Each row is a point on a tangle of strands that fork and nearly touch. The rows are in no order.
In the rows, zero is written as 128.
Two points are linked if the straight distance between their rows is under 92.6. Some points are linked to none.
div: [156 132 153  49 165 176 183 168  61 104 118  58 171 151 136 164  85 122
 196 164 118]
Mipak: [124 100 145  60 161 103 152 156  89 103  83  82 161 160 113 181 128 126
 211 138 152]
sudi: [105 124 140 142 135 107  93 176 160 124  93 114 134 130  89 152 119 153
 130 133 143]
nor: [ 98 104 147 125 144 157 100 168 128 132  66 138 138 173 116 176 131 137
 126 151 125]
sofoz: [121 153 140 160 127 137 121 128 148 112 192 178  97  94 145  21 158  99
  83  88  82]
Nagi: [156 140 101  81 145  88 173 138 104  94 166  70 166 156 149 143 141 140
 141 110 157]
zago: [142  93 102  82 160 167 149 155  81 148 114  90 166 137  79 207 118 137
 177 145 124]
panaz: [ 87 120 127 166 129 135 161 133 135  95 154 194  64  65  52 131 128 146
 115 120 113]
mela: [ 99 143 165 149 135 140 122 100 132  95  78  70 122 157 131 106 136 112
 110 135 125]
Pomuz: [155 119 159 117 136 156  85 112 124 110  92  44  90 173 169 156 120  95
 102 150 142]
Sibog: [155 119 114  70 110 145 170 135  74 124 148  82 152 148 147 186 107 125
 156 125 147]
rova: [108 141 133 158 124  98 112 147 161 105 173 194 146  69 113  38 155 113
 134 113  87]
besa: [ 90 144 108 181 144 136 149 131 173 153 142 167 120 141 105 119 132 151
 106 141 106]
Ziloz: [ 86 133 111 150 116 123 118 127 148 111 138 184 134  54  78  60 149 146
 122 100 100]
Sot: [ 88 127 173 164 132 164 156 129 133 144  66 164 105 139 133 105  93 103
 152 174 106]
nuta: [162 103 174  85 138 137 101 129 118  93  81 103 132 172 151 168 142 155
 139 158 161]
reb: [ 99 141 144 180 114 155 173 147 153  95 164 211  85  86  81 118 121 129
 105 137 123]
kubom: [187 160 116 145 155  90  43 117 159 112 126  75 116 157 208 112 140 117
 114 135 165]
Depa: [ 88 124 115 184 130 126 148 123 146 104 121 177  87  78  27 126 125 132
 128 142 127]
birag: [105 140  91 169 147 127 125 121 166 154 114 143 134 174 127 135 142 147
 118 141 131]
Suze: [154 110 185  84 162 150  92 150 105 181  51  89 128 167 121 170 115 124
 172 133 133]
lod: [179 126 120  70 142 139 106 172 100 137 109  99 173 142 113 174 123 161
 169 132 174]
sigo: [182 148 147  70 170 135 133 139 120 135 128  11 138 200 141 159 131 110
 168 141 159]
Fimig: [190 136 136  43 132 155 135 159  83 105 154  56 182 174 142 143 122 127
 214 163 141]
zem: [198 109 154  61 158 107  88 117 125 116 113  33 123 182 181 148 154 110
 188 139 154]
Topo: [114 112  70 130 146 143 137 108  94 132 131 140  98  84  49 214 117 140
 159 118 151]
gubom: [ 91 146 154 183 129 160 172 159 177 140 141 176 117 146 117 117 110  97
 146 180 109]
Karo: [142 108  66  91 138 143 171 135  93 158 140  96 166 131  79 203 113 136
 181 134 133]
fika: [ 98 135  63 157 157  89 129 121 154 127 126 160 142 113  82 131 165 166
 117 120 130]
pono: [146 118 136  94 102 142  94  88 107 125  97 128 132 165 180 151 137 118
 121 141 136]
Rekub: [155 152 189 165 140 154 110 141 200 138 117 114  91 177 169  84 106  98
 162 204 129]
Dumi: [ 90 172 139 174 112 171 153 136 153 129 128 168 123  99  86  66 138 121
 123 140 119]
las: [148 124 131 131 118 107 184 134 119 172 104 141 109 154 115 185 104 139
 114 130 148]
taz: [ 86  84 105  94 155 133 152 106 102 162  72 118 144 111 100 174 119 145
 163 142 117]
kapin: [122 145 157 175 110 179 179 171 167 107 198 177 141 123 143 100 117  65
 156 172 126]
vibal: [179 136 130  74 124 152 132 115  85 117 121  46 182 149 121 136 140 135
 141 138 140]
vafa: [105 160 142 170 113 104  92 135 164 105 148 148 151  97 140  39 140 115
 112 111 105]
ganol: [123 147 171 169  87 162 120 144 143 149 127 140 114 139 117  86  96  90
 115 153 107]
ruro: [126 132 120 146 117 100 118 116 132 137 115 170 124 117 102 116 127 136
 133 121 131]
rud: [197 134  92  72 130 120 122 151 102 114 180  69 203 139 157 137 133 130
 178 124 135]
dolo: [ 90 125 136 160 134 162 140 121  97 134  86 129 133 146  86 154 136 117
 101 128  98]
vilo: [116  98 130 124 137 150 116 151  96 124  63 141 143 172 112 208 139 141
 158 137 133]
medu: [190 123 165  46 178 163 129 156  92 101 116  39 154 178 140 147 134 119
 220 163 134]
bol: [ 98 157 178 163 110 160 122 126 143  84 113 101 114 129 122  92 126 106
  77 133 127]
gukub: [121 172 132 178 133 150 156 170 166  96 196 202 136  68 135  50 144 142
 116 127 126]
tol: [ 84 123 109 151 126 104 138 117 134  97  92 163 111  69  46 140 127 155
 143 125 134]
Pafo: [172 112  98  74 119 105 136 128 111 177 140 132 152 127 151 178 120 157
 148 118 157]
lisi: [ 87 131 157 153 120 135 165 115 161 127 115 148 107 150 175 120 110 124
 106 169 127]
Vibo: [ 80 119 165 174 128 149 113 175 161 115  91 156 126 160 135 142 110 108
 135 193 108]
nen: [122 163 148 167 117 135 176 163 161 111 205 191 139  57 137  43 129 106
 152 140 128]
kebu: [ 97 123  93 116 143  79 158 110 137 143 155 117 126  89 110 108 133 155
  95  75 101]
rono: [ 79 108 137 160 109 126 158 110 143 153 121 175 105 107  93 111 112 115
 133 156  77]
Kogis: [135 150 152 183 111 136 102 127 186  96 172 121  93 138 192  65 120  63
 114 180 111]
Nogos: [149 111  51 107 131  87 134 116  86 145 176 164 145  60  73 164 150 138
 147  73 129]
zef: [ 94 119  68 163 134 157 124 115 124 143 123 168  99  90  55 175 133 144
 132 124 129]
pekam: [118 132 101  64 137 161 189 160  73  86 157  73 182 123 117 152 118 138
 187 139 131]
besun: [117 139 156 167 113  91 146 142 166 102 158 176 114 157 134 110 145 127
  92 151 119]
zal: [126 128 138 125 103  80 118 103 113 124 144 133 129 101 126  89 146 110
  88  60  96]
Mim: [ 68 109 139 131 103 157 126 127 145 106 136 176 128 105 133  88 133 117
  96 122  94]
midud: [174 155  97  87 161 105  99 121 129 129 149  54 148 183 179 155 141 125
 150 139 165]
kan: [175 117 155  85 114 133 116 142  93 106  91 103 138 155 144 189 127 133
 129 136 167]
defo: [ 89 116  84 168 124 130  97 122 149 155 113 195 111  90  82 143 127 133
 166 139 110]
zon: [134 135  82  71 113 154 178 160  75 105 173  97 185 102 116 151 108 138
 177 100 144]
Sof: [ 84 119 153 166 141 126  99 171 163 128  88 151 134 133  87 126 110 134
 138 170 119]
sezum: [110 139 113 158 119 143  99 134 171 136 146 170 158  95 155  80 123 168
  97 126 116]
Nepod: [124 116 158 141 142 152 129 115 132 132 110 110 116 194 135 162 123 125
  89 151 117]
duteg: [148  95 123  67 117 131 131 128  91 108 141  68 160 164 170 175 116 114
 151 139 135]
vupu: [104 110  75 123 129 139 135 110 100 142 176 185  68  58  71 140 135 149
 105  73 125]
sab: [153 113 205 115 148 156 102 127 118 162  38 102 109 176 128 144 123 115
 138 150 131]
rozig: [103 130  95 165 125 116 103 159 171 143 137 179 143  79 121  92 113 160
 125 131 108]
lopun: [ 80  74  78 123 145 116 151  99 120 112 150 154  88  69  74 175 136 157
 127 118 117]
Zagu: [121 126  68 106 119 140 116 122 109 120 157 151 161 100 109 151 162 163
 108  81 128]
kogo: [149 150 151 162  96 128  95 134 163 160 133 129  90 141 194 106  88  95
 114 138 149]
Mubi: [139 141 129 142 112 143  70  96 153 129 136  81 126 128 176  92 122 119
  76 125 126]
femef: [ 81 143 129 164 138 154 169 131 131 142  79 160 110 119  78 130 117 157
 123 143 144]
Zapag: [124 130 184 157 113 130 138 125 172 119 106 149 102 140 187  95  89 111
 132 181 136]
lolu: [112 100 148  76 165 131 170 145  79  94  74  70 162 158 134 181 119 126
 159 139 137]
Keki: [151 145 145 152 117 140 123 115 146 151 120 110  95 188 150 131 119 126
  84 160 121]
sopo: [ 80 136  76 179 126 131 122 103 158 167 145 184 121  80  75 103 128 117
 154 131  90]
tudav: [148 121 103  62 157 151 159 167  87 142 137  86 171 163 109 175 129 140
 206 174 119]
kon: [110 131 127 173 111 155 129 150 170 135 159 209 150  97 108  92 127 101
 155 168  93]
mas: [ 72  90 131 117 123 123 142 116 133 157  79 137 142 139 135 155 111 128
 144 146 105]
sus: [153 150 159 139 115 102 104  82 158 104  95  97  93 172 165 110 144  99
 113 146 153]
Mulus: [126 155  97 154 133 113 132 126 125 122 166 197  87  63 111  67 151 148
  95  56 106]
mog: [111 139 116 164 141 131 137 148 157 101 190 219 106  70 135  74 139 155
 106 118 122]
vup: [146 120 131 125 107 120 136 145  96  93 132 155 127 131 105 169 137 155
  93 116 152]
meka: [118 129 105  91 113 152 151 100  96 140 120  82 153 127 125 136 149 132
 110  98 131]
vedi: [170 114 175  73 140 167 102 133  96 152  72  50 131 155 142 176 110 110
 148 132 147]
monot: [108 116 145 154 114 145 155 123 138  99 128 181 101 127  93 143 136 163
  73 141 114]
zulib: [150 127 158 156 117  79  94 137 172 105 142 155 123 145 162 112 141 136
 109 143 138]
lim: [124  94 143  75 148 123 159 141  70 124  90  68 146 131  92 177 108 115
 147 109 121]
zas: [149 174 134 188 134 151 137 122 176 110 203 172 136 123 205  49 130 101
 118 164 131]
durem: [ 81 144 154 160 107  98 139 134 153 113 122 144 107 133 117  90 127  85
 126 118 110]
kamo: [129 122 122  91 103  89 136 100 104 113 147 121 149 102 147 115 148 125
 102  74 124]
kime: [181 141 133 145 114 150  44  77 142 107 114  95  79 153 199 119 130 103
 107 171 147]
lukil: [164 123 142  68 130 162 165 163  53 139 122  68 147 142 132 179  88 121
 172 138 146]
zir: [121 134 152 133 163 161 135 141  83 157  23 129 110 162  82 170 115 108
 145 130 128]
gife: [130 113 112 128  94 110 135 135  92 139 137 152 114  82  97 157 118 112
 114  63 135]
Ziz: [168 174 149 169 117 164  76 105 190  82 134 124 102 145 205  76 111 104
 141 199 153]
Pagu: [ 98 121 125 133 114 129 163 101 116 131 145 180  70  88  87  90 154 139
  83  92  97]
nutaz: [ 93 100 161 146 109 126 156 124 115 138 113 157 100  89  65 135 120 126
 106 125  90]
bem: [153 127 159 127 100 113 104 122 139 163 109 107 123 126 105 105 113 133
  93 125 109]
Gef: [ 97  92  80  79 118 124 159 138 102 126 158  89 155  87 116 169 119 136
 136  92 130]
kavi: [166 144 182 130  96 133  96 117 135 134  88  85 120 137 117 115 107 119
  97 143 133]
Zigug: [148 132 205 152 142 156  71 130 185 124  81 108 108 172 143  99 118 104
 158 191 115]
ruf: [158 141 156 123 108 149  78 118 116 135  76  72 119 136 152 107 116 111
 104 109 155]
loguf: [ 85 138 170 155  98 117 154 141 168 120 125 156 122 108 135  67 103  86
 151 156 109]
nife: [197 121 125  97 145 104  50  93 139 111 123  60 105 149 202 126 132 117
 146 143 155]
beg: [136 132 123 113 112 149  82 131 117 161  76 126 152 134 128 129 133 121
 146 120 149]
Vuna: [115 138 150 160 117 137  56 132 166 121  89 106 138 162 172  81 126  89
 132 156 124]
Domev: [ 99 135 119 127 163 111 162 134 143 120  88  94 125 156 114 159 126 157
 114 141 151]
Kada: [153 134 117 121 149 102 126 113 138 164 113 111 147 187 152 153 132 146
 127 144 156]
Zamom: [138 125 133 119  90 146  94  94 111  96 133 141 149 149 163 121 154 133
  87 135 122]
nibol: [ 99 148 162 187 115 150 172 166 171 107 174 165 106 151 152 110 111  92
 125 176 115]
Badin: [135 137  76 103 133  77 135 112  96 130 168 140 156  79 145 110 152 128
 126  44 132]
keso: [124  93  87 118 117 134 117 115 102 118 121 163 144  99  80 154 156 159
 107  99 113]
vir: [156 103 126  67 116 139 105  99  99 145 113  73 143 176 191 160 125 115
 140 137 140]
Rup: [144 141 126 113 120 117 111 134 131  80 131  57 129 145 171 155 121 133
  83 123 167]
fili: [160 112 173 123 147 141  31 133 162 118  85  78  83 170 181 133 129 113
 154 165 148]
mig: [158 120 140  63 137 138 115 151  77  96  97  30 181 154 128 144 137 125
 167 144 140]
voro: [122 159 187 161  97 164 161 150 177  89 183 134 115 103 142  53 117  84
  97 157 121]
Ruren: [135 166 109 175 148  91 123 134 152 101 158 204 147 122 139  76 162 142
 107 115 119]
Mibi: [106 134 138 128 116 106 117 123 136 111 177 150 115  95 132  51 155 123
  67  67  99]
tiz: [102 139 155 157 120  84 118 131 142  97 107 104 120 165 120 115 138 107
 107 130 122]
nabe: [ 99 146 154 171 104 115 165 146 168 117 168 178 124  82 150  46 121 108
 144 151 120]
balo: [134  89 123  97 152  76 156 138 104 131  94 119 138 116  62 196 120 139
 168 134 130]
Vebe: [ 75 109 161 150 131 147 148 128 140 158  68 128 107 148 142 130  96 122
 126 162 118]
rogu: [177 132 124 105 145 109 103 113 136 135 133  95 129 190 194 153 140 147
 120 134 173]
kob: [ 76 159 135 173 131 175 187 122 163 113 168 200 122  81 104  42 140 125
 144 137 114]
Ner: [118 132 138 135 101 110 127 126 144  99 142 148 105 105 168 106 120 145
  79 100 157]
meb: [133 113 139  84 142 153  86 135 106 185  68 111 140 146 118 161 121 138
 159 129 134]
gunu: [152 144  65  97 142  92 171 137  96 101 180 106 177 107 122 138 138 157
 150  98 158]
pudon: [104 146 109 127 113 164 130  98 116 139 104 120 148 128 118 112 144 152
  92 101 132]
dasof: [128 133 138 106 146 117 136 136 118  93 110  38 155 171 151 162 134 140
 119 130 164]
ropon: [117 127  84 167 141  87 129 107 145 134 173 207  70  41  69  99 135 129
 151  91 119]
loz: [127 123 144 117 106 121 172  83 103 143 114 126 100 134 130 132 115 132
  95 120 120]
vazuz: [106 100 102 149 133 104 132 119 138 151 180 200 103 101 114 118 145 130
 111 110  83]
zefub: [136 131 163 167 125 118 136 154 124 153  96 141 108 146  75 146 100 112
 119 140 103]
tileg: [ 86 106 102 111 129 133 129 111 135 139 138 136 137 124 172 145 132 140
  91 108 121]
nupa: [122 115 126 131  95 120 126 138  99 152 114 136 118 134 120 158 112  98
 122  89 118]
bip: [126 102 123 131 151 159 144 124  74 157  66 137 126 154  93 187 125 108
 163 134 124]
didi: [111 140 129 127 117 109 111 144 147 104 134  84 115 122 163 131 108 139
  83 110 161]
mefom: [148 120 158 126 130  78 103 132 150  98 101 137 132 166 152 137 138 149
 126 160 149]
ton: [157 149  98 122 137  95 113 105 125 123 151 136 156 125 196 118 141 156
  96  93 158]
pakev: [137 152 123 184 117 144 134 148 168 132 177 199 147 130 136  77 135 111
 128 155 112]
vozog: [ 95 115 115 139 134 123 153 109 121 116 182 203  55  64  63 102 148 146
  93  87 111]
rufo: [166 123 118  88 119  67 126 119 122  99 146  76 162 146 145 129 147 139
 137 118 147]
tif: [118 159 185 159 110 167 184 142 166  96 185 182 111 116 121  69 127 127
  98 136 119]
Vutus: [141 135  51  92 138 102 164 111  81 134 182 138 143  52 119 132 144 145
 153  56 139]
Mobot: [146 115 136 120 142 142 124 132 103 127 121 102 143 198 133 188 147 125
 107 136 119]
komif: [119 149  77 147 130 125 121 118 121 140 157 158 140 125 115 125 169 155
  92  70 135]
piba: [130 104 122 114 113 108  77 126 122 158 140  92 143 148 170 144 116 111
 113 115 117]
pokug: [140 136 204 137 127 137 136 110 153 123  64 111  89 161 170 111  96 108
 118 181 136]
lib: [118 131 126 143 149 122 134 114 154 170  88 154 122 186 128 147 131 157
 148 152 145]
Fifan: [124 127 105 164 152 164 128 149 148 124 207 246  90  34  90  42 160 131
 135 118  84]
padu: [131 143 139 176  91 124 105 135 158 149 149 172 118 129 194  87  97 111
 122 139 138]
Rini: [141 115 139 111 122  90 122 102 106 111 125 117 149 157 102 138 166 123
 100 115 111]
Mal: [142  98 114 103 126  67 146 145 125 159 121 105 130 106  90 177 110 137
 152 119 139]
rilu: [122  96  60 111 122 111 131 111  97 157 143 172 128 111 109 180 122 134
 155 111 119]
viz: [130 172 126 162 102 131 118 117 147 145 157 193 110 101 194  78 114 116
 101  96 132]
gav: [108 120 164 155 144 150  99 155 136 125  58 149 126 183 137 142 143 111
 149 153 116]
Mosup: [120 140 108 153 154 176 149 158 158 117 233 235 125  43 132  44 154 129
 151 132  95]
Fasep: [141 127 140 120 118  67 112 119 128 116 119  90 154 169 132 112 149 104
 124 117 117]
fizo: [106 124 117 137 138 112 121 158 126 127 104 110 135 106  57 164 131 154
 116 117 136]
Bilu: [ 89  88  99  99 125 131 137 132 116 143 136 109 138 114 142 183 115 151
 114 114 114]
gokim: [164 138 130 116  95 116  90  98 129 112 151  84 114 105 175  94 109 124
  70 101 126]
Tig: [143 109 187 108 144 126 136 102 128 143  83  79  89 157 159 146  88 132
 116 162 139]
Rili: [102  98 123  92 154 139 181 108  91 149  74 100 137  84  90 188  95 160
 142 139 133]
Dema: [139 108 108 103 107 118 153 137  91 146 175 116 129 112  99 166 133 126
  83  69 129]
guk: [135 128 176 144 138 146  44 125 176 109  93  95  90 167 176 105 120  81
 150 181 131]
zan: [163 143  84 102 133 101 145 121  86 139 129 107 166 135  66 138 149 133
 145  90 131]
kiba: [ 84 112 100 160 135 124 115 162 160 106 138 167 126  83 106 135 126 161
 111 129 125]
nekom: [100  99  74 117 126 103 138  89 107 165 161 170 108 105 111 146 153 128
 120  88  94]
seb: [110 104 127 157 108 122 133 129 155 133 158 214 120  89 112 100 128 116
 137 142  80]
lof: [169 151  95  71 132 145 144 164  95 132 156  82 196 159 136 144 135 135
 199 134 139]
sotif: [120 125 167 138 108 137 113 121 169 115 111 154 141 120 135  84 136 148
 114 175  99]
tizu: [160 135 159 121 162 115 150 137 114 167  57 101 109 155  93 179 118 147
 146 141 156]
Per: [130 103  64 122 135 122 139 129  97 159 127 138 120 122  77 205 123 145
 177 122 138]
lelo: [143 135  94 107 117 126 140 139  95 121 193 130 127 108 147 153 143 147
  69  52 142]
lokul: [139 147 114 104 114 124 146  86 103 128 118  76 139 160 153 139 130 117
 116 101 148]
Kuvub: [ 76 135  89 165 130 149 135 119 160 123 153 197 106  49  57  82 140 132
 146 134  85]
Misu: [145 170 137 183 135 124 125 124 165 136 189 191 133 103 204  53 120 133
 113 117 119]
zesug: [ 92 120 106 156 132  90 152 125 120 114 139 162 103 136  68 119 159 108
 110  92  99]
dezu: [117 166 155 181  98 160 122 122 156 105 150 138 107 129 145  72 142 110
  68 113 117]
sep: [141 116 125  65 135  85 144 132 108 136 102  77 158 155 119 153 134 119
 190 134 137]
kefo: [138 118 131  97 177 151 176 136  98 150  82  96 131 159 109 193 114 157
 150 142 159]
vunus: [157 108 163 101 111 136 157 104  92 154 107  83 113 161 140 164 103 126
  99 139 134]
sipe: [153 131 157 170 102 108  84  93 173  91 171 109  87 125 194  84 119  88
  90 154 107]
Magak: [157 133  91 125 149  95 128 102 120 139 191 140 146 102 183  93 150 159
  74  72 127]
zanem: [ 77  99  84 139 138 115 131 115 148 115 150 179 106  54  88 139 139 183
 114 114 115]
Gat: [148 115 174  77 189 161 137 162  65 113  95  36 132 191 158 192 107  86
 170 129 138]
vil: [166 121 184  74 196 168 127 136  88 146  75  24 120 176 155 184 101  97
 158 144 150]
vuli: [122 140 181 165  97 163 121 137 176 102 144 156 146 152 167  81 120  79
 146 204  98]
Fuge: [120 153 109 162 125 132  85 113 159 133 149 126 139 120 176  88 141 139
  88 112 126]
Madas: [120 123 125  89 135 133 173 131  91 156 119  67 147 132  95 168 111 130
 129 106 126]
pinif: [180 117  76 112 138  90 118 152 114 161 173  86 172 137 119 161 127 140
 126  93 137]
laz: [ 70 109 109 143 127 125 164 101 136 153 127 178  96  96 120 127 101 149
 133 133 105]
nofil: [148 109 181 106 133  99  85 147 156 137  89 146 114 180 154 148 122 144
 147 166 144]
dig: [131 115 157 147 145 106 143 151 117 141  72 137  99 144  67 152 108 140
 128 154 140]
lirud: [178 154 128 103 158 142  88 129 135 139 108  31 128 194 153 157 139 116
 137 137 167]
Piz: [122 117 182 132 115 135 119 121 140 116  65 145 126 131 105 103 125 141
 119 165 126]
butib: [144 104 157 107 144 107 143 160 126 170  91 108  99 163 126 192  94 132
 134 143 145]
dod: [116 144 182 175 108 166 177 154 150  80 154 195  96 113  91  90 119 110
 123 160 115]
sov: [167 115 105 111 133 108  72 149 120 169 142  94 172 143 141 155 127 133
 124 105 134]
bodu: [138 136 171 178  94 148 139 149 135 145 134 175 117 133  83 120 112 114
 111 153 110]
Tezu: [138 137  97 147 106  98  97 139 134 166 146 148 131  96 156 102 116 115
 110  73 116]
doke: [145 181 126 197 123 126 113 151 172 127 146 186 144 133 137  77 135 123
 134 123 130]
dab: [111 127 132 144 117 122 138 134 142 102 169 204 105  91 144 100 130 156
  80 104 122]
noso: [143 154 133 176 117 118 104 130 158 142 102 176 133 160 136  79 137 120
 142 159 128]
sufib: [184 129 149 119  95 144  77  88 128 135 106 114 108 161 202 137 123 117
 127 151 151]
Kos: [150 130 143  69 173 130 154 147 115 146 110  23 147 173 136 165 111 145
 172 146 152]
dav: [191 117 144  83 137  99  96  96 118 123 119  22 116 156 177 134 126 110
 138 151 147]
zuv: [103  89 114 109 114 149 152  94  96 114 121 168 119  73  81 137 149 162
  93 111 115]
sudid: [185 127 119  99 103 121 116 109 101 124 173  69 136 118 165 138 121 132
  83  94 139]
Biga: [119 134  90 173 167 116 121 115 140 125 197 229  70  28  82  53 156 138
 137  98  84]
Nolun: [166 141 133  97 117 143  67 130 100 145  82  83 142 159 153 132 124 111
 156 108 155]
fut: [113 114  53  85 146 131 184 115  87 128 183  97 118  57  57 167 137 154
 143  95 135]
Muped: [177 168 129 166 117 136  56  98 169 121 119 103 104 155 192  87 130  96
 115 175 136]
Bav: [188 126 117  77 130 129 110 144 115 177 126  93 154 163 158 166 111 157
 158 134 178]
zedav: [133 134 163 161 103 160  98 116 169  91 151 170 153 130 161  53 137 119
 120 168 100]
Nifu: [130 162 145 183 117 117  83 139 170  85 165 139 145  94 195  50 128  98
 113 124 125]
Zuzus: [108 104  84 114 124 131 175 111  82 159 131 102 128 122  79 171 123 116
 123 107 105]
dozu: [112 160 141 185 124 151 124 108 189 115 176 134 118 146 204  70 124  95
 114 164 116]
Nikep: [108 161 127 145 100 159 100 114 122 148  91 131 142 125 125 107 130 115
 105 111 135]
ded: [137 131 153 126  99 104 124 119 109 160  97 127 102 172 142 140 111  83
 135 112 142]
nif: [100 152 141 163 117 165 130 133 158 109 189 175 120 119 163  53 156 109
  77 113  99]
butu: [130 145 176 170 120 166 131 131 162 152 103 130 115 177 127 104 117 107
 115 178 107]
Mufo: [179 132  75  87 116 101 132 108 100 143 155 128 168 127 175 135 125 169
 134 106 156]
Zuva: [158 122 123 100 100 143 119 141  72 107 113 119 154 134 106 173 134 135
 117 106 159]
Firo: [118 140 149 135  99 120 178  91 122 131 128 177  98 116 115  87 132 118
  95 122 123]
Sel: [147 126 110 119 117 144  60  95 145 142 129  64 145 156 191 134 143 117
 102 131 125]
foti: [104 102 150 133  93 144 130 144 109  84 121 168 116 118 131 147 132 152
  92 119 131]
pomap: [162 104 173  96 148 124  72 148 151 135  81  93 116 172 158 159 135 142
 154 155 155]
liser: [135 115 159 158 119  90  81 126 169  99 146 122 113 150 177  97 107 113
 104 150 119]
Rin: [ 80 128 111 142 126 119 135 132 160 168 151 144 118 136 172 139 118 142
  92 119 126]
Suta: [109 116 136 135  86 146  95 110 117 113 131 172 140 127 169 103 137 124
 102 129 101]
zipo: [ 71 158 143 167 131 163 162 116 150 125  97 136 117  97 101  98 119 143
 109 134 128]
rel: [ 64 125 110 160 137 177 172 123 169 102 185 209 126  64  83  53 153 120
 141 153  91]
ruga: [ 94 101  68 103 155 122 174  86  89 105 157 138  79  64  52 158 144 144
 140  85 132]
sivid: [132 123 121 105 122  86 139 111 110 164  83 112 134 150 137 153 117 110
 170 110 148]
fekop: [ 71 117 128 137 141 102 174 131 135 113 110 108 108 131 103 155 118 147
  93 120 121]
garik: [144 146 170 182 105 191 138 161 174 107 195 160 144 132 157  79 132  65
 140 189 111]
suduk: [158 142 124 142 125  94  50 143 156 160 106 126 144 168 169 110 133 113
 149 121 134]
tovof: [109 111 107 100 133 115 122 124 113 115  96 125 173 133 133 146 153 166
 122 133 138]
som: [109 133  92 159 140  88 108 119 150  99 131 190 152 115 129 108 166 176
 110 113 132]
vume: [136 161  98 156 142 121 111 116 130 142 171 162 138 118 148  85 151 157
  67  71 124]
sobag: [113 136 132 105 154 130 135 143 130 133  84  48 145 153 140 159 120 146
 146 133 152]
tevin: [115 126  79 147 131  82 116 134 126 160 164 181 128  52 144 108 120 138
 115  56 123]
luzo: [109  99 113 139 124 118 165  94 108 154 115 140 103 109  61 164 119 127
 115 122 103]
Sef: [121 131  50  93 148 122 181 124  97 106 165 101 152 101  73 173 143 160
 160  92 154]
Vuzip: [171 128 168  56 169 163 115 181  84 118  91  40 171 163 108 167 129 135
 189 149 133]
nekod: [180 126 127  65  97 135 138 126  82 142 153  69 152 125 141 158 109 120
 111  99 156]
Nizev: [137 116 183 112 132 141 116 117  98 127  47 115 133 149 119 133 121 126
 137 151 129]
Safol: [112 123 111 129 117  86 153 106 107 126 122 125 127 153  76 127 157 106
 125  99 109]
dolus: [ 79 102 136 123 113 138 126 108 127 112 147 142 133 115 100  99 153 139
  77 119  84]
fumep: [101 132  72 116 155 109 178 109 119 114 138 108 134 102  87 161 138 160
 133  94 157]
Fesa: [137  84 128  80 175 102 148 158 103 152  70 114 135 146  89 196 123 130
 203 140 133]
relu: [158 110 137  71 142  95  96 141 111 144 110  58 148 181 163 154 140  99
 204 128 149]
Feke: [146 122 110 129 104  91  86 109 130 162 132 123 145 116 177 114 122 116
 122  97 112]
rator: [131 145 155 158 120 105  79 137 168 153  90 121 128 150 142 103 129 110
 146 139 137]
vadod: [141 154 124  73 155 179 193 164  50 102 125  64 188 139 108 139  93 133
 214 156 113]
bukad: [132 111  47 115 150  78 123  87 106 136 188 165  98  41  72 129 145 147
 145  73 135]
sokan: [116 132  97 122 167 135 163 120 127 156  96 105 135 150  96 188 132 169
 140 139 146]
peri: [ 95 122  93 133 132 117 150 126 119 117 103 118 118  80  53 152 126 162
 133 106 153]
sifil: [109 142  78 146 114  93 124 104 131 151 146 196  99  54 114 101 136 141
 120  70 123]
nuro: [125 125  73  73 112 141 167 148  71 120 195  99 163 109 128 161 133 132
 137  62 134]

A fork is a point with three links. Follow the links from the first point to the second and name the forks in between, in order.
lukil, sifil => Sibog, Mubi, piba
ganol, bol => tizu, Domev, sobag, tiz
sipe, lim => zulib, pomap, guk, rator, doke, seb, rono, Madas
Kogis, foti => zulib, pomap
rud, sopo => lof, Per
zef, Piz => Per, seb, rono, Madas, meka, beg, Suze
zulib, Rekub => pomap, guk
vume, loguf => Fuge, Sef, Fasep, tiz
lod, gokim => vume, Fuge, Mubi
ton, durem => vume, Fuge, Sef, Fasep, tiz

Follow the links from the first point to the second, and from the first to the third. Name the last point that the two ways share.
Pagu, Fasep, sov => Sef
rud, som, vafa => Per
Mipak, kavi, mefom => Madas
gubom, bem, lim => beg
didi, tif, sofoz => tiz
besa, bodu, gukub => sobag
nuro, fut, Zagu => Fuge
meb, sep, nuta => Madas
tol, gokim, dab => Sef
mefom, Suze, som => doke

Name the points in between on the shortest way along the links from the first point to the second, in order.
Mosup, nuro => Fifan, Biga, ropon, sifil, tevin, Tezu, Feke, piba, Sel, Mubi, gokim, sudid, nekod, Sibog, lukil, div, vadod, pekam, zon
sep, lof => Mipak, lolu, lim, Madas, Zuzus, luzo, nutaz, rono, seb, vazuz, nekom, rilu, Per, Karo, zago, tudav
balo, nibol => Fesa, Mipak, lolu, lim, Madas, meka, pudon, Nikep, beg, meb, Suze, sab, Nizev, Piz, sotif, zedav, vuli, garik, kapin
kogo, vazuz => padu, viz, Misu, zas, dozu, Kogis, sipe, liser, zulib, mefom, nofil, pomap, fili, guk, Vuna, rator, noso, doke, pakev, kon, seb
mas, bip => Vebe, lisi, Zapag, pokug, Tig, vunus, loz, Firo, Pagu, vozog, panaz, Depa, tol, peri, fizo, sudi, Sof, Vibo, gav, nor, vilo
dasof, Vutus => Rup, didi, Ner, dab, mog, gukub, nen, nabe, loguf, durem, tiz, mela, bol, dezu, nif, sofoz, Mibi, zal, kamo, Badin
